Points, in no order, along strands that fork, close into loops and pass close to each other.
Points whose rows are less than 7.13 apart are linked; no others are. Some points are linked to none.
dadun: [ 1.03 -0.57  0.71  3.13 -1.94 -1.02 -0.33  1.24 -1.99 -2.02 -3.50 -3.11
  0.77 -1.55 -0.20 -0.22  3.69  1.25 -0.90  0.05  0.45  1.23  2.87 -0.12
  2.32  0.09 -3.40]
duvob: [ 2.39 -0.22  0.55 -1.64 -2.99 -1.27  1.85 -2.51 -1.28 -1.08 -1.24 -1.40
  2.13 -2.13  0.16 -0.62  0.01 -0.19  0.38  1.03 -3.50  1.46  1.48 -1.16
 -4.84  0.14 -3.72]
tup: [-2.79  1.14  3.09 -2.02  3.01 -1.77 -0.67 -0.38  0.86  0.67 -1.81 -1.62
 -0.82 -1.56 -0.34  0.91 -0.27 -0.36 -0.25 -0.05 -0.08 -0.58 -0.47  1.80
 -0.31  1.40  2.73]
vob: [ 1.19 -2.47  2.47  0.00  0.14  1.23  1.55 -0.61  0.56 -0.93 -1.20 -0.23
 -0.77 -2.90 -3.30 -0.26 -1.75 -0.74  0.81  1.30  0.20  0.36 -0.18  1.54
 -2.75  0.95 -0.20]
Povo: [-0.33 -1.87  1.01  1.90 -2.21  2.00  0.32  2.12 -1.71  1.20  1.97 -1.60
  2.41 -1.14 -0.64  2.72  1.87 -0.79 -1.44 -0.73 -0.25 -1.02  0.20 -2.75
  1.56  2.60 -2.52]
gogo: [ 2.14  1.86 -2.44 -0.68  2.43  1.56  0.01 -1.29 -1.44  0.07  2.19  1.76
 -1.01  1.74 -0.31 -0.22 -4.64 -1.44  0.36 -0.25  0.52  2.36  0.51  2.30
  1.70 -1.96  0.23]
dogu: [ 2.03 -1.70  1.70  2.45  3.98  1.08  1.27 -1.71  0.36 -1.13  4.12  1.92
  2.18 -1.14  0.38 -2.88  0.29  0.34  2.38  1.36 -1.13 -0.86 -0.93 -1.23
 -2.19  0.76  1.93]
kud: [ 2.11 -3.36  0.61  1.53  0.76  0.52  2.10 -1.18  1.13 -2.33  0.04  0.94
  1.86 -0.72 -1.46  0.73 -1.60  0.28  3.55 -1.59 -2.00 -0.50  3.03 -1.42
 -1.13  0.94 -0.21]
pogag: [ 0.51 -1.40  2.52 -1.88 -1.62  1.66  0.51  4.18 -0.81  1.13 -0.44 -1.10
  1.52 -2.32 -1.15  0.82  2.11  0.89 -0.35  1.10 -0.86 -2.39 -1.66  0.23
 -3.93  1.39 -0.90]
Lubi: [-0.75  1.99  0.93 -3.14  0.78  1.05 -1.92 -1.12 -1.08  1.46 -2.21 -1.73
 -0.89  0.69 -1.51 -0.17 -0.46  0.13 -1.65 -0.85  4.43  0.02 -1.34  1.42
  0.59 -1.85  1.07]
lopit: [ 2.69 -1.56  2.09  0.26 -1.85  0.02 -1.11 -1.14  0.78  0.48 -2.15 -0.95
 -0.17 -1.21 -0.74  0.21  1.87 -1.30 -0.38 -1.49 -0.60 -0.20  0.00  1.01
 -2.02 -0.77 -2.33]
Rovi: [ 2.79 -1.68 -1.08 -1.04 -3.60  2.13  0.24 -1.32 -1.66 -0.74  0.00 -0.41
  3.37 -1.56  0.55 -0.26 -1.77 -2.47  0.21 -1.12 -0.65  1.32 -0.20 -1.44
 -1.98 -1.72 -2.48]
zigop: [ 0.15  1.07 -0.75  3.51 -0.87 -1.58 -1.35 -0.31 -1.80 -0.90 -3.09 -1.16
 -0.58 -0.70  0.30 -1.37  1.73 -0.21 -1.52  0.76  1.58  0.03  2.02 -2.31
  1.72  0.29 -3.18]
Rabu: [ 1.83 -1.27 -2.19 -1.09 -3.09  1.07  0.38  0.66 -1.39 -1.36  0.83  0.75
  1.75 -0.29 -0.06 -0.04 -0.76 -2.39 -1.30 -2.31  1.36  0.34 -1.30 -2.12
 -0.04 -1.27 -1.08]
Dak: [ 2.17 -0.76  1.25  1.60  0.22  0.50  0.20 -2.09  2.84 -0.48  0.74  3.61
 -0.95  1.14  1.65 -0.61 -1.80 -0.46  3.22  0.80 -1.36  0.42 -0.21  1.44
 -1.14 -1.99  0.02]
rutif: [-2.17 -1.24 -1.74 -0.38 -0.57  1.75  0.83  1.23  0.09  0.78 -1.05  0.66
 -4.11  1.24 -2.47  1.50 -0.97  2.12 -1.55 -0.29  1.75 -2.58 -0.35 -0.29
  4.26  0.76  0.81]
pefi: [-0.20 -1.71  1.02 -0.52  0.74 -0.49 -0.24  1.52  2.15 -2.50 -1.13  0.02
 -0.67  0.28 -0.32 -1.44  1.05  0.29 -0.04  0.11 -0.67 -2.06  2.58 -1.42
 -4.80  1.29  0.60]
vosa: [-0.04 -3.35  0.36  0.54 -0.85  2.58  1.16  2.07 -0.14 -0.13 -0.59 -0.21
 -2.97 -0.69 -2.77  0.68 -0.24  1.92 -0.06 -0.96  2.25 -0.82 -0.21  1.07
  3.02  0.09  0.94]
kasob: [-3.46 -0.36  0.06  1.58 -0.42  0.69  0.69  2.66  1.44  1.62  1.95 -2.74
  1.00 -0.75 -0.95  3.01  0.10  0.67  0.91  1.67 -1.04  0.36  1.49 -1.07
  0.32  2.37 -0.72]
suda: [-0.06  1.52  0.93  1.32  3.25  0.76  0.81 -0.21  1.96  1.12  3.93  0.93
 -0.28  2.27 -0.78 -0.09 -0.42  0.08  0.76  1.84  0.15 -0.64 -2.18  0.56
  3.06  0.35  1.57]
Zelir: [-2.82  2.65 -0.59  0.33  1.16 -0.15  0.16  0.67 -1.65  0.86 -0.31  3.73
 -2.56 -0.07  1.63 -1.25 -1.89  0.73 -0.09  2.18  1.46 -0.53 -0.45 -1.92
  3.19 -1.59  1.89]
Sazez: [-0.45  1.23 -3.94 -1.38  1.09  0.59 -0.40  2.98 -2.51  1.55  2.96  0.36
 -1.97 -0.93 -2.49  0.07 -2.08  0.01 -3.26 -1.04  2.03  0.62 -0.83 -0.45
  1.46 -0.76  1.20]
kov: [ 0.09 -1.71 -0.63  1.58 -0.99  2.58 -1.13  2.03 -0.53  1.42  4.69 -0.87
  0.50 -2.23 -1.10  1.77  0.63 -0.48 -1.74 -2.30  1.51 -1.17 -0.78 -1.72
 -0.65  0.74 -1.12]
radul: [-1.29  0.91  2.85  0.23  1.95  0.57  0.21  1.35  2.71  0.92  1.60 -1.93
  0.98 -0.73 -2.00  1.12  0.04  0.00  1.32  2.24 -1.60  0.35  1.12 -0.32
 -2.68  2.11  0.22]
Laz: [ 1.49  2.03 -1.08  0.48  2.57 -0.02  0.76 -2.69 -0.21 -1.35  2.06  0.96
  3.95  3.51  1.73 -0.97 -2.78 -2.32  2.92 -1.20 -1.13  0.20 -0.54 -0.35
  1.70  0.07  0.52]
sutik: [-0.13 -2.39 -0.38 -0.99 -1.54  0.35  0.94  3.09  1.28 -2.14 -0.62 -1.41
  1.43 -1.34 -1.07  1.26  2.32  0.25 -0.79 -0.03 -1.36 -0.69  2.23 -2.77
 -3.27  1.69 -0.64]
fuva: [-1.21  3.06  0.06 -1.13 -1.76 -2.48 -0.05  0.91 -2.01 -1.05 -0.71 -0.15
  0.39  0.75  0.68 -0.25  2.71 -1.18 -2.30 -0.18  1.16 -0.34  1.14 -0.81
 -1.98  0.84 -1.53]
tobig: [-1.28 -0.58 -2.24 -0.16 -0.85 -1.38 -2.52  2.43 -2.43  1.43 -1.13 -2.09
  2.04 -0.25 -0.89 -0.98  3.28  1.32 -3.14  0.29  3.23 -1.52 -1.95 -2.21
  2.12  1.44 -0.76]
dutog: [-0.88  0.60 -2.41  0.68  0.78  2.23 -1.44  1.63 -2.20  2.32  4.67 -0.22
 -1.12 -0.28 -1.52  0.80 -1.14 -0.38 -2.99 -1.88  2.83 -0.97 -0.53 -0.80
  0.72  0.78 -0.16]
zotep: [ 1.21  1.82 -1.49 -0.62 -1.03  1.61  0.11 -3.31 -1.07 -0.52  1.96  2.72
 -1.18 -0.38 -0.23 -0.63 -3.46 -0.61 -0.81  0.47  0.59  4.31 -0.57  3.15
 -3.90 -2.81  1.36]
mir: [ 0.31 -2.60 -1.85 -0.18 -2.66  1.05  1.43  2.43 -0.04 -0.69  0.89  2.87
 -0.33 -0.35 -0.69  1.72 -0.92 -1.78 -0.36 -1.53  0.43  0.06 -0.42 -2.20
  1.76 -0.91  0.27]
nivev: [-2.81  0.31 -1.37 -0.15  1.09  2.65  0.92  1.77  1.99 -0.49  3.01  2.53
 -2.34  2.63 -0.14  0.68 -2.72  0.84 -0.79  0.64  0.73 -1.92  1.40 -1.07
  1.73  1.12  2.28]
mal: [ 1.13  0.62 -3.18 -0.89 -0.36  1.30 -0.28 -1.25 -2.56 -0.60 -0.79  0.56
  1.02 -0.86 -0.92  0.05 -5.51 -1.29  0.68 -1.00  0.02  2.91  0.80  1.71
  1.83 -1.85  0.12]
zuv: [-2.20 -2.08  1.60 -1.64  1.31  1.69 -1.32  2.82  0.69  3.20 -0.98 -3.08
 -1.61 -1.75 -0.07  1.66  1.76  1.95  0.71 -1.97  0.48 -2.13 -0.35  0.93
  0.51  0.29  2.22]
basos: [-0.93 -0.74  0.36 -1.78  1.97  0.60  1.57  0.82  0.96  1.88  0.95  0.34
 -2.21 -2.42 -0.28 -0.33 -1.26  0.72  2.45 -1.71  0.14  0.27  0.08  0.84
 -1.17 -1.55  3.83]
liko: [ 1.39  0.31 -0.83 -0.29 -2.90 -0.06  1.75  1.06 -1.00  2.29  2.27 -1.32
  2.01 -2.25 -2.76  0.20  1.46 -1.29  0.43 -0.78  1.07  1.91 -1.72 -0.79
 -1.59 -0.11 -2.04]
nizir: [-1.60  3.40  0.50 -1.89  2.13  1.16  0.69 -0.30 -0.26 -0.46  2.28  1.80
 -2.26  0.73 -0.88 -1.73 -1.69  0.81 -1.68  1.46  3.23  2.21 -0.10  0.55
 -0.25 -0.72  3.29]
Pizar: [-0.16  0.83  0.98 -0.33  3.27  0.12  0.23 -1.07  3.53 -2.11  0.31  0.98
 -1.21  3.48  1.11 -1.75  0.64  0.25  0.37  0.15  1.39 -2.29  1.05 -0.91
 -0.23  1.09  1.97]
fet: [ 1.17  0.85  2.13  1.10  3.23 -1.79  0.21 -1.02  2.92 -3.37 -0.34 -0.57
  0.75  4.34  1.60 -2.80  2.61  0.37  0.30  1.33 -1.87 -0.03  1.07  2.69
 -0.42  0.27 -1.01]
Lalil: [-3.60 -2.07  0.14  2.37  1.51  1.94 -2.08  0.69  1.54  2.58  1.59  0.23
 -3.04  0.35  0.79  2.98 -0.98  1.89 -1.27 -1.36 -0.44 -2.77  0.67 -1.49
  2.40  1.14  1.68]
zibu: [ 0.12  2.30  0.65  2.00  1.64 -2.81 -1.15 -0.73  0.61  0.33 -2.21  1.24
 -0.82  2.42  0.05  0.47  0.24 -0.54  0.80  0.87 -0.14 -0.94  1.24 -0.63
  2.67  0.18 -1.33]
kinoz: [ 0.12 -1.88 -1.09 -1.28 -2.46 -1.58 -0.18  3.41  0.92  0.03 -3.35 -2.18
  0.18  0.68 -0.52  0.63  4.27  1.15  0.57 -1.27  0.76 -0.44  1.13  0.30
  1.97 -0.68 -0.38]
volal: [-2.01  2.20  0.19 -1.77  2.51  2.50  2.48  1.36  0.84 -0.47  4.42  1.88
 -2.36  3.28 -1.04 -1.51 -1.22  2.22 -1.29  1.94  1.97 -0.68 -0.19  0.83
  0.17  0.60  2.79]
rumil: [ 0.96 -0.31  0.76  0.14 -1.78  1.32 -0.39 -1.77 -1.24 -1.49 -1.42  1.48
  1.74 -1.19  2.63 -0.71 -2.49 -2.01  1.83 -0.08 -1.43  0.93  1.03 -0.10
 -2.33 -0.16 -0.62]
lag: [ 2.73  0.36  0.55  1.71  2.70  1.80 -0.42 -3.37  2.16 -1.01  3.12  2.74
 -1.14  1.13  1.49 -1.93 -2.78 -0.56  2.23 -0.06 -0.26  1.28 -0.22  2.27
 -0.70 -2.77  1.19]
til: [-1.38  1.00 -2.99  0.52  0.42  1.22 -2.10  2.34 -2.43  2.05 -1.51 -1.51
  1.45 -0.49 -1.60 -0.02  0.75  0.99 -0.85  1.06  3.08 -1.12 -0.20 -3.39
  2.62 -0.69 -0.81]
Golab: [ 1.03 -1.60 -1.26  1.98  0.27  0.27  1.37 -3.52  0.84 -1.49  0.19 -0.17
  1.31  0.78 -0.32 -1.37 -3.14  0.18  3.54 -0.82 -0.73  1.41  1.96  0.53
 -0.09  0.54 -0.05]
gabu: [-1.58  2.70 -3.90 -0.23  1.91  0.10  0.12  1.27 -2.17  2.15  1.41  3.28
 -1.94  0.39 -1.59 -0.12 -2.29  0.65 -1.00  1.03  1.63 -0.34 -0.32 -2.39
  2.51 -0.50  0.81]
nomig: [-0.45  0.25 -1.42  1.23 -1.00 -2.17 -1.57  0.10 -1.78 -0.39 -2.00 -1.44
  0.57  0.63 -0.89 -0.30  2.17 -1.05 -2.20 -1.39  2.14 -1.81  0.52 -2.06
  0.59  1.49 -1.62]
gikiz: [-0.91 -1.58 -0.37  0.16 -0.41  1.22  1.19  1.84  2.50 -1.44  0.85  1.79
 -0.74  1.14 -0.46  2.55 -1.40 -0.64  0.79 -0.48 -1.05 -1.28  2.26 -2.05
  0.79  0.98  0.95]
Subap: [ 0.50  1.22  0.60 -0.09  3.19 -1.07 -0.69 -2.84  2.71 -2.37 -1.08  0.29
 -0.04  4.24  2.42 -2.46  1.03 -0.03  1.40  1.04  0.56 -0.08 -0.58  1.28
  0.71 -0.73  1.66]
rufif: [ 3.18 -2.83  1.10  0.96 -2.58  1.99  0.45 -3.02  0.29 -1.30 -1.98 -0.40
  0.61 -2.06 -2.45  0.28 -2.61  0.56  0.49  1.49 -1.82  0.40  0.03  1.02
 -3.32  0.35 -2.38]
zup: [ 0.36  1.39  0.13 -0.55 -1.90 -2.93 -1.93 -0.56 -1.43 -0.35 -3.89 -2.75
  0.58 -0.99  0.50  0.49  1.73 -0.85 -2.01  1.03 -1.30  2.07 -1.26  0.97
  1.01 -0.70 -2.72]
pefis: [-2.34 -2.05 -2.35  1.32  1.40  0.40 -2.07  0.81 -0.55  2.26  0.51  0.08
 -2.08  0.09 -2.05  3.54 -0.14  1.79 -2.29 -1.73  1.01 -2.81 -0.10 -1.47
  4.09  0.63  0.69]
zir: [ 1.55  0.62  0.15 -0.43  2.48  0.87  1.78 -1.83  1.25 -2.42  2.59  0.69
  4.74  2.77  1.70 -1.15  0.75 -1.74  2.28  0.29 -1.31 -0.04 -1.50 -1.20
 -1.00  0.61  1.10]
lerep: [ 1.29 -1.07 -1.76 -3.22  0.10  1.04 -1.37  1.23 -0.06  1.69  1.28  0.67
 -0.84  0.45 -1.13 -1.25  0.12  1.67 -3.07 -2.07  2.84 -0.05 -4.93  0.80
  3.74 -2.27  2.02]
Popo: [ 2.09 -0.89  0.71  0.30 -3.15 -0.62  3.03 -1.62 -2.15  0.95  1.52 -1.00
  1.46 -2.72 -2.03 -0.80  0.66 -0.43  1.18  0.03 -1.36  1.86 -0.16 -0.84
 -3.78  1.03 -3.23]
paror: [-3.29  1.35  0.01  0.83 -0.47 -1.12 -0.42  1.64 -1.10  1.09 -0.56  1.33
 -2.88 -1.31  1.32 -0.05  0.49 -0.03 -1.87  1.65  0.91  0.14 -0.78 -1.63
  1.69 -0.04  1.07]
Geliz: [ 0.28  0.38 -0.16  1.40 -1.40 -2.94 -1.82  2.56 -0.94 -1.27 -3.40 -2.80
  0.05 -1.19 -1.00  0.54  3.45  0.90 -3.37  1.39 -1.82  0.90  0.58  0.56
  4.23 -0.36 -2.95]
Soka: [-3.44  0.04 -3.06 -0.26 -0.93  2.25 -0.79  4.25 -1.29  2.00  0.31 -3.11
  1.59 -0.36 -1.12  0.59 -0.19  1.28 -0.55  1.04  2.59  0.21 -0.20 -1.74
  1.27  0.28  1.15]
kasu: [ 1.39  1.33  1.37  1.17  4.53  2.57  1.15 -0.63  0.40  0.21  4.50  1.71
 -2.23  1.89  1.15 -2.76 -1.05  0.84  0.51  1.13  0.62  0.36 -2.10  1.29
  3.29 -1.50  1.51]
musu: [ 2.56  2.39 -1.23  0.64  3.37  1.34 -0.52 -1.48  0.12  0.79  2.61  1.46
 -2.06  1.72  0.39 -2.80 -2.77 -0.33  1.04 -1.37  1.15  1.15  0.75  1.03
  2.35 -2.69  0.89]
vage: [-0.37  2.81 -0.14 -0.60 -0.36 -4.37 -1.43 -1.78 -0.86 -1.64 -3.08 -2.16
 -0.34  0.10  0.65 -0.26  0.45 -0.56 -2.13  0.89 -3.25  1.93  1.27  2.46
 -0.22  0.19 -3.19]
pev: [-0.84 -0.03  1.54 -1.15  1.20  1.22 -0.51  0.98  2.32 -1.79 -1.58 -0.71
 -2.25  1.12 -0.05 -0.44  0.54 -0.11 -0.61 -0.75  1.45 -2.51  2.32 -0.21
 -2.04  0.71  0.68]
fuv: [ 0.99 -2.72  0.60  0.40 -1.77  2.26  1.65  1.53  0.00 -0.51  0.52 -0.60
 -2.19 -2.40 -3.62 -0.74 -0.44  0.88  0.00  0.47  1.87  0.33 -0.35  1.28
 -0.44  0.05 -0.27]
vubos: [ 1.15 -1.85 -1.05  2.63 -2.16 -2.34 -1.97 -4.10 -1.31 -0.29 -2.00 -1.15
  0.86 -1.86  1.96  0.29  1.11 -1.28 -0.50 -2.35 -1.36  1.29  0.68 -1.04
  0.40 -0.48 -1.56]
Zaf: [-2.44 -0.45  0.90 -3.57  0.40  2.07  0.41  1.64  0.96  2.59  0.02 -0.75
 -2.94 -1.05  0.85  1.08 -0.11  1.72 -0.18 -2.52 -0.08 -1.61 -1.41  0.49
  0.08 -1.09  3.18]
vib: [-1.24  3.74  0.17 -2.67  1.26  0.71 -1.07 -2.65 -2.63  0.00 -0.38  0.90
 -0.30  1.37 -0.62 -0.77 -1.92 -0.22 -1.57 -0.28  3.93  1.73  0.12  2.03
 -0.75 -2.03  1.92]
komi: [ 2.97 -0.61  3.12  0.96  2.52  0.49 -0.27 -1.51  3.43 -3.57 -1.18  0.76
  0.16  2.81  1.69 -2.34  1.97  1.08  1.94  2.22 -2.85 -1.93  0.88  1.61
 -2.45 -0.13 -0.71]
gifet: [-0.16 -2.13  1.53 -0.02 -2.02  0.32  1.23  2.43  0.64  1.32  1.13  2.57
 -2.31 -2.58  0.27  0.68  1.13 -0.28  0.09  0.63 -0.84 -0.62 -0.58 -0.83
 -2.90 -0.98  0.63]
dovu: [ 1.25 -3.30 -0.65 -0.10 -2.50  0.09  0.17  3.31  0.62 -1.57 -1.19 -1.92
  1.87 -1.31  0.08  0.15  4.70  1.08 -0.67 -1.37  0.77 -0.23  0.94 -1.93
  0.05  0.48 -0.95]
Rovib: [-0.56  1.32  0.87 -0.26  1.27  0.41  0.14 -0.13 -1.15  0.93  1.20  1.19
 -0.04 -0.39 -0.37  0.63 -2.24 -1.94  0.24 -1.42  1.09 -0.86 -0.87  0.08
  0.55  0.88  0.59]
nus: [ 3.28 -2.39  1.77  0.86  1.80  0.01  1.44 -1.46  0.97 -2.06  0.13  2.07
  2.24  0.98  0.06 -0.81 -0.67  0.57  4.27 -0.02 -3.02 -2.98  1.37 -0.78
 -3.39  0.81  0.24]
Geluf: [-0.68  1.57 -3.24  0.39 -2.06  0.66 -0.82 -2.55 -3.16  0.22 -2.76 -0.95
  1.65  0.25  0.27 -0.66 -4.17 -0.78  0.65  1.54  1.11  2.34 -0.14  1.89
  1.17 -0.61 -0.86]
Vopiz: [-0.28 -1.71  1.06  1.65 -3.56  0.16  0.94  3.18  0.73  0.98  0.71  1.49
 -3.11 -1.10  0.13  1.72  3.13  0.66 -1.45  0.75 -1.31 -1.40  0.39 -0.66
 -1.22 -0.17 -1.68]
Dagu: [ 0.30 -2.03 -0.15  1.24 -2.18 -0.69 -0.63 -2.44 -0.72 -1.62 -3.12 -0.88
  0.82 -2.43  2.53 -0.43 -0.55 -0.97  1.05 -0.48 -2.65  1.64  1.42  0.46
 -1.31 -0.42 -0.08]
gak: [ 0.98  4.33  0.91  0.79  0.60 -4.23 -1.25 -3.38  0.04 -2.00 -1.19  0.19
  0.15  2.59  0.89 -0.83  1.30 -0.26 -1.44  0.71 -3.03  1.78  1.68  2.43
 -0.89 -0.04 -2.91]
Fug: [-2.55 -0.10  0.59  1.96 -2.19 -1.38  0.08  3.13  0.25  0.23  0.32  0.81
 -2.64 -0.23  0.69  1.15  1.73 -0.07 -1.66  1.36  0.18 -0.63  0.36 -0.43
  0.90  1.71 -0.80]
Bol: [ 0.25  0.13 -0.47 -3.11 -1.34 -0.75 -1.00  2.24 -0.71  2.75  1.74  0.54
  1.96  0.36 -1.35 -0.16  0.45  1.47 -2.62 -0.20  2.75 -0.01 -5.49  0.85
  2.78 -0.18  0.77]
Lene: [ 2.03  1.02  0.17 -0.22 -0.25 -0.96  1.02 -3.52  2.33 -0.77  0.62  3.49
  0.98  2.26  3.80 -0.29 -0.52 -0.57  3.37  1.41 -2.74  1.72 -1.20  2.17
 -1.77 -1.84  1.04]
vatam: [-1.35 -0.67  0.85  1.61  0.47 -3.66 -0.26  0.55  0.13  1.37 -3.06 -2.10
 -0.15 -2.28 -0.79  2.27  0.48  0.09  1.09  1.02 -2.10  1.70  1.04 -0.42
  3.02  0.31  0.26]
noge: [-0.42  1.60  0.05  0.11  1.43 -3.58  0.77 -0.72  0.91 -1.71 -0.09 -2.42
  2.12 -0.10  0.63 -0.53  0.96 -0.14  0.78 -0.54 -3.07  0.75  3.09 -2.27
 -0.99  2.56 -1.00]
roset: [ 3.60 -2.13  2.10  0.14  2.51  0.09  1.15 -2.19  0.80 -2.06 -0.05  2.04
  2.36  2.17  2.86 -1.19  1.97  0.24  3.12  2.03 -4.07 -1.75 -1.94  0.76
 -3.57 -0.46  0.56]
nugi: [-0.12  2.14  1.55 -0.30 -1.53 -0.38  0.61 -1.92 -1.85 -1.23  0.52  1.10
  0.82  0.05 -0.08 -1.21  0.73 -2.01 -1.76  0.39  1.92  0.66 -0.36  0.74
 -3.35  1.38 -1.08]
Tun: [-1.83  0.86  3.08 -1.32  1.27 -0.41 -0.07  0.92  0.81  1.10 -0.55 -2.80
  0.28 -2.39 -2.25  1.26  0.43 -0.85 -1.25  0.67  0.29  0.29 -0.65  0.74
 -2.07  2.18  0.99]
lasa: [ 2.25 -0.37 -1.06 -1.23 -3.84 -0.75  0.24 -4.75 -0.26 -1.33 -2.03 -1.45
  1.92 -0.87  3.37 -0.25  0.05  0.87  0.40  0.51 -5.77  0.18  2.83  1.47
 -4.22  0.24 -3.25]
nuned: [ 0.77  0.60 -2.49  1.32  2.53 -1.05  0.40 -4.29 -0.30 -0.92 -0.59  0.36
  2.35  3.17  1.10 -2.04 -3.16 -0.17  2.77  0.46 -0.69  0.87  0.23  1.58
  2.33  1.85  0.21]
benu: [-0.34  1.69  0.53 -0.67  0.12 -3.32 -2.89  0.92 -1.25  1.67 -3.80 -2.85
  0.25 -1.27 -0.32  0.07  2.29  0.12 -1.98  1.10  1.09  1.60 -2.71  1.09
  1.61 -1.31 -0.24]
dizu: [ 0.35  1.83 -0.95  0.37 -0.81 -0.86 -0.98 -1.62  0.48 -0.17 -3.20  1.30
 -1.02  2.92  0.39  0.47 -1.64 -1.44  0.99 -0.29  0.40  0.30  1.28  0.87
  1.42 -0.34 -1.55]
rere: [-1.84  1.00  0.33 -4.61 -1.25 -1.06  0.53  1.97  0.20  1.52 -2.21 -0.95
 -0.76  0.18  0.28  2.18  1.31  0.05 -0.50 -1.88  0.83 -0.43 -2.35  0.52
  1.06 -1.64  2.15]
nen: [-0.28 -0.57  0.37  1.49  0.29 -3.94 -1.45  1.91  0.04 -0.13 -2.68 -2.25
 -0.87 -0.96 -1.79  2.24  3.17  0.38 -1.71 -0.58 -2.11 -0.51  0.56  0.59
  2.83  1.11 -1.72]
sab: [-0.26  0.54 -2.90 -1.19 -2.25 -0.52 -1.55 -1.84 -1.30 -0.23 -4.80 -0.10
 -0.11  1.53  0.15  0.37 -2.13 -0.85 -0.11  0.49  1.57  0.68 -0.67  1.08
  1.97 -1.48 -0.90]
baz: [-2.02 -1.19  1.11 -0.34  1.62 -1.46  0.64 -0.73 -0.01  0.60 -1.05 -1.52
 -1.47 -2.83  0.40 -0.95 -0.16 -0.22  2.56 -0.78  0.56  1.38  0.45  1.54
 -0.53  0.15  2.95]
nifen: [ 0.18 -0.25  0.28 -1.65 -2.14  0.34  0.59  3.32 -1.29  3.23  2.01 -1.14
  1.52 -2.19 -1.81  0.81  1.98  0.41 -0.26 -0.20  1.53  1.49 -4.09  1.09
  0.88 -0.68 -0.14]
garik: [-2.42 -2.09  1.32 -0.04 -0.58  1.49  1.56  2.97 -0.24  2.89  3.11  2.62
 -2.85 -1.44  0.98  1.24  0.06  1.51  0.68 -0.37 -0.84 -2.41 -0.72  0.21
 -2.43  0.75  1.29]
zek: [-0.12  2.76  0.44 -2.38  0.64 -2.83  1.62 -1.95  1.10 -0.21 -0.08  1.09
  1.50  3.45  0.01 -0.28  0.51 -0.82  1.94 -0.57  1.40  0.32  0.89  1.65
 -2.38  0.23  0.94]
Zipa: [ 0.40  2.53 -0.32  1.11 -2.31 -1.87  0.27 -3.92  0.40 -1.61 -0.92  0.31
  0.90  1.95  2.95 -1.24 -0.34 -0.32  0.59  1.68 -1.69  2.64  1.46  2.50
 -2.26  0.38 -1.82]
romo: [-0.05 -1.39 -2.51 -1.50 -0.82 -0.29 -0.22  1.16 -1.87  0.74 -0.65  0.54
 -1.63 -0.57  0.10 -1.06  0.88  0.58 -1.24 -1.87  3.74 -0.43 -2.16  0.12
  2.56 -1.71  1.22]
sema: [ 0.49 -1.33 -0.91  1.94 -0.73 -1.66 -0.84 -2.16 -0.45 -0.38 -1.10 -2.01
  2.55 -2.02 -1.18  1.60 -0.41 -1.41  0.32 -2.29 -0.65  0.46  0.74 -3.91
  1.69  0.78 -1.41]
bap: [-1.29  0.89  0.20 -3.08 -0.60 -1.94 -1.98  2.65 -0.54  1.92 -3.32 -2.10
 -0.89 -0.27  0.20  0.50  1.97  1.29 -1.72  1.53  1.71 -0.05 -3.36  0.75
  3.62 -2.01  1.42]
vupig: [-0.33  2.52  3.56  1.48  2.48 -1.16 -0.19  0.63  2.20  1.71  1.14  0.71
 -1.30  2.86  1.52  0.72  1.52 -0.14  1.16  1.36 -1.23 -1.48 -0.35  0.50
  2.61  0.24  0.06]
kulu: [ 0.26 -1.26 -0.11  2.07 -1.66 -0.16 -0.56  0.70  0.68 -0.03 -0.70 -1.39
  2.32 -1.18 -0.97  4.07  0.73 -1.10 -1.65 -1.43 -1.24 -0.44  0.54 -3.22
  2.44  0.81 -1.63]
lik: [ 2.95 -0.03  1.57 -0.12  3.02  2.23  0.82 -0.90 -0.93 -2.07  3.55  3.29
  2.12 -0.70  1.57 -2.61 -1.68 -0.20  2.65  0.87 -1.76  0.17 -0.66 -0.88
 -3.64 -1.16  1.82]
zigol: [-3.97 -0.05 -1.09  0.24 -0.10  2.08 -0.78  3.06  1.19  2.51  1.63 -2.53
 -0.39  0.52  0.70  1.23  0.37  2.47  0.35  0.93  1.38 -0.06  2.51 -0.93
 -0.79  1.32  0.98]
vube: [-4.21 -2.54 -0.27  0.63 -0.04  2.37 -0.02  0.94  1.41  2.65  2.99  0.69
 -3.28 -0.37  2.79  2.08 -0.01  1.65 -1.66 -2.49 -0.04 -2.91  0.20 -0.61
 -0.83  0.48  0.75]
lukad: [ 0.33 -1.29 -1.05 -2.99 -1.94 -0.78 -0.50  0.11 -0.98  0.58 -2.24  0.15
 -0.13 -0.84  0.66 -0.69  0.54 -0.49  0.15 -2.22  1.76  0.89 -3.00  2.62
  0.27 -2.23  1.50]
vof: [ 0.35 -0.39  1.29  0.83  3.78  0.14  1.39 -0.21  2.39 -0.99  3.58  0.62
  2.61  0.51  1.70 -0.75  0.96 -0.70  1.38  0.82 -2.16 -1.07 -0.80 -1.72
 -0.71  1.72  2.18]
bifoz: [ 0.99  1.91  2.40  0.21  1.08  1.90  0.90 -0.58 -0.83 -1.40  1.53  2.96
  2.03 -1.12  2.61 -1.55 -2.49 -1.83  1.69  0.67 -1.00 -0.02 -0.15 -0.86
 -2.71  0.21  0.31]
Zafu: [ 2.44  1.29 -1.28  1.41 -3.01 -1.30  0.42 -5.22  2.10 -1.39 -0.42 -0.13
  0.52  1.65  2.35 -0.61  0.58  1.11  1.17  1.54 -4.22  1.35  3.33  3.06
 -3.58  0.74 -3.40]

How many points has the smallest loop of links through each point below? Write 0 if it is on no loop.
basos => 19
bap => 17
vubos => 0
dizu => 10

A tip is a point with one link. Name the tips that can be reached along the links from each point below, in the order of the rows.
vupig => Lene
mir => Lubi, kinoz, rufif
nifen => zuv, vatam, nugi

A fork is a point with three links, a tip a point with one. Leave the first point through the second and follow the links. Name the first fork or tip that comes.
gogo, mal => musu
Zaf, basos => nomig
rufif, vob => rumil
vage, gak => rere
dutog, Sazez => rufif
liko, Popo => zup
Laz, nuned => kinoz
rumil, Rovi => Lubi
